Points, in no order, along strands that fork, close into loops and pass close to each other.
Points whose rows are less than 45.9 apart are linked; no others are. Some points are linked to none.
<605>: [-35  -4  10  58 -63 -18 -20 -52   6  14  27  -6  14 -77  -9]
<6>: [ -3  45 -31   1   8  -8 -35  28  20 -18  26  10 -55 -16 -38]
<4>: [  4 -18  11 -31  13   9  24   5 -14   8 -26   6  16  30  20]
<296>: [-25   3   0  49 -47 -15 -10 -39  14  16  20 -10   4 -56 -14]
<548>: [ 13   6  -4 -56  40   8   0  18 -12  -5 -34  24 -11  30   8]
<409>: [-17  20 -12 -42 -10  -9 -40  18 -14 -12 -17  28 -19 -11  10]
<676>: [ 16  45 -32 -43  43   0 -30  33  16 -20  -8  23 -59  16 -30]
<559>: [-26  35 -12   1 -24 -15 -66  24  -2 -31  27  23 -25 -48 -12]
<126>: [ -8  29 -18 -49   4  -7 -48  23 -12 -17 -15  34 -31  -7   2]
<506>: [-42   3   6  30 -64 -20 -42 -26  -8  -2  18   8  16 -70  11]
<111>: [-26 -27  18  19 -50  -7  24 -39  -4  33 -17 -13  43 -18  24]
<610>: [  5  45 -31 -42  26  -6 -46  34   6 -24  -4  29 -54   1 -24]
<441>: [-23  38 -13  35 -18 -15 -49  15  13 -21  51   6 -31 -58 -37]
<398>: [-11  30 -20  12 -13  -9 -19   7  17  -5  16   2 -32 -19 -22]
<34>: [  2 -53  34  34 -19  12  63 -37  -3  32  -9 -37  66  20  28]
<407>: [-13  -3   0 -15 -17  -2  10  -3  -3  12 -20   2   8   5  14]
<125>: [-13   4  -5   6 -21  -4  10 -11  11  12  -7  -5  -2  -6   1]
<340>: [-36 -15  12  34 -66 -16  -6 -47  -3  23  -3  -5  30 -51  16]
<136>: [-41  16  10  46 -54 -21 -59 -16  -4 -18  45  12   9 -86  -8]
<440>: [ 65 -13   0 -21  88  24  39  22   6 -14  -7 -14  -9  72  -3]
<295>: [ 30 -44  24 -11  34  21  46   6 -22   7 -18 -10  37  54  26]
<643>: [-21  29 -16   8 -26 -14 -42   9   4 -13  20  12 -24 -37 -12]
<626>: [ 10 -37  24 -25  19  17  33   5 -27  11 -29   2  39  40  30]
<142>: [ 37 -53  27  10  31  21  56  -2 -18  10  -5 -28  43  57  25]
<439>: [ 66 -56  19  20  57  25  58   5 -14   2   9 -39  28  74  15]
<598>: [ 23  25 -19 -25  41   7  12  19  22  -8  -9   3 -35  35 -22]
<488>: [ 70 -30   7  -2  80  25  51  17   2  -9   5 -28   2  79   2]
<65>: [ 26  10  -8 -33  45  11  19  16  10  -6 -19   5 -17  42  -6]
<52>: [-29  30  -6  35 -30 -16 -53   5   6 -21  46   8 -18 -66 -26]
<58>: [-30  -6   4 -10 -44 -13 -11 -12 -13  13 -17   7  16 -20  25]
<256>: [  2 -61  37 -21   6  21  36   1 -51  16 -34   8  66  38  46]
<122>: [ 21 -26  13  50   5  14  69 -39  32  24  10 -51  28  23  -3]
<435>: [ -1  18 -14 -20   4  -2  -3  11   9  -1 -10   7 -23  11  -6]
<297>: [-10  -5   0  35 -25  -2  30 -33  23  22   2 -23   9 -11  -6]
<282>: [ -8 -18  10  29 -25   1  41 -33  16  27  -6 -26  25  -1   5]
<675>: [-14 -25  17  15 -30   0  36 -28   2  26 -16 -17  36   1  19]
<271>: [ 22  -5   4 -44  47  13  19  17  -8  -2 -29  13   0  43   9]
<321>: [ 18  38 -26 -58  55   3 -23  30   6 -17 -24  29 -47  22 -19]
<240>: [ -3  39 -26 -46  15  -7 -52  30  -3 -24  -7  33 -45  -6 -11]
<595>: [ 13  38 -27 -27  32   2 -11  25  20 -12  -5  12 -49  17 -29]
<144>: [ -6 -12   7 -24  -6   3  18   0 -11  12 -25   4  17  18  20]
<478>: [  0  34 -26   2   6  -5 -12  15  24  -6  11   2 -42  -4 -30]
<277>: [-13  17 -13 -23 -11  -8 -18   8  -1  -2 -12  13 -18  -3   1]
<254>: [-38  -8   8  31 -67 -19 -20 -38  -4  14   4  -1  22 -57  15]
<215>: [ 53 -66  27  20  41  24  57   2 -25   7   3 -35  45  67  25]
<482>: [-20   1  -3  36 -38 -10   7 -33  17  19   9 -15   3 -32  -9]
<544>: [ 37 -27  14 -16  46  20  43  10  -7   1 -14 -11  17  57  13]
<161>: [ -9  46 -26  -5   2 -10 -54  32   9 -28  29  19 -51 -28 -33]
<46>: [ 46 -12   5 -20  64  20  39  16   7  -7 -11 -11  -3  61   1]
<63>: [-33 -27  18  30 -65 -13  14 -49  -3  33 -13 -12  44 -36  23]
<49>: [-15  44 -22 -10  -7 -12 -67  34   1 -35  28  25 -41 -36 -23]
<388>: [ 16  21 -14 -58  47   5 -11  24  -2 -11 -30  26 -29  26  -5]
<660>: [  5 -47  30 -22   9  18  36   3 -37  14 -31   4  51  38  39]
<3>: [-41  12   5  37 -58 -20 -51 -17  -4 -11  32  10   8 -76  -1]
<54>: [-13  37 -20  39 -10 -14 -33  10  22 -11  47  -3 -42 -45 -45]
<384>: [ 71 -47  15   9  68  24  54  12 -10  -3   6 -33  18  78  12]
<113>: [-37  28   6  44 -38 -17 -61   1   3 -26  56  11  -4 -83 -23]
<368>: [ -7 -40  26  24 -28   5  51 -35  -2  32 -15 -27  55   9  25]

How many points has the smallest loop of links through each point below? Write - if it is on no loop.
<398>: 7
<544>: 9
<676>: 8

A fork is a point with three links, a tip a point with one. Leave the first point through the second and follow the links. Name the first fork or tip that comes.
<384> / <439>: <295>
<409> / <126>: <676>
<605> / <296>: <675>
<297> / <482>: <605>
<125> / <407>: <626>
<240> / <126>: <435>
<254> / <506>: <54>

A piece is two or more points that can be reached from each other along the links. Count, over all rows, the pieces, the separate loops (a circle has one, a figure eight two, a Y none), the forks (points with three links) and the tips (points with one).
pieces: 4
loops: 3
forks: 4
tips: 6

Name the points in between on the shortest way along the links from the first point to the second, in order.
<144> / <215>: <4> > <626> > <295> > <142>
<488> / <295>: <440> > <46> > <544>
<256> / <384>: <660> > <626> > <295> > <142> > <215> > <439>
<559> / <478>: <643> > <398>
<52> / <3>: <113> > <136>
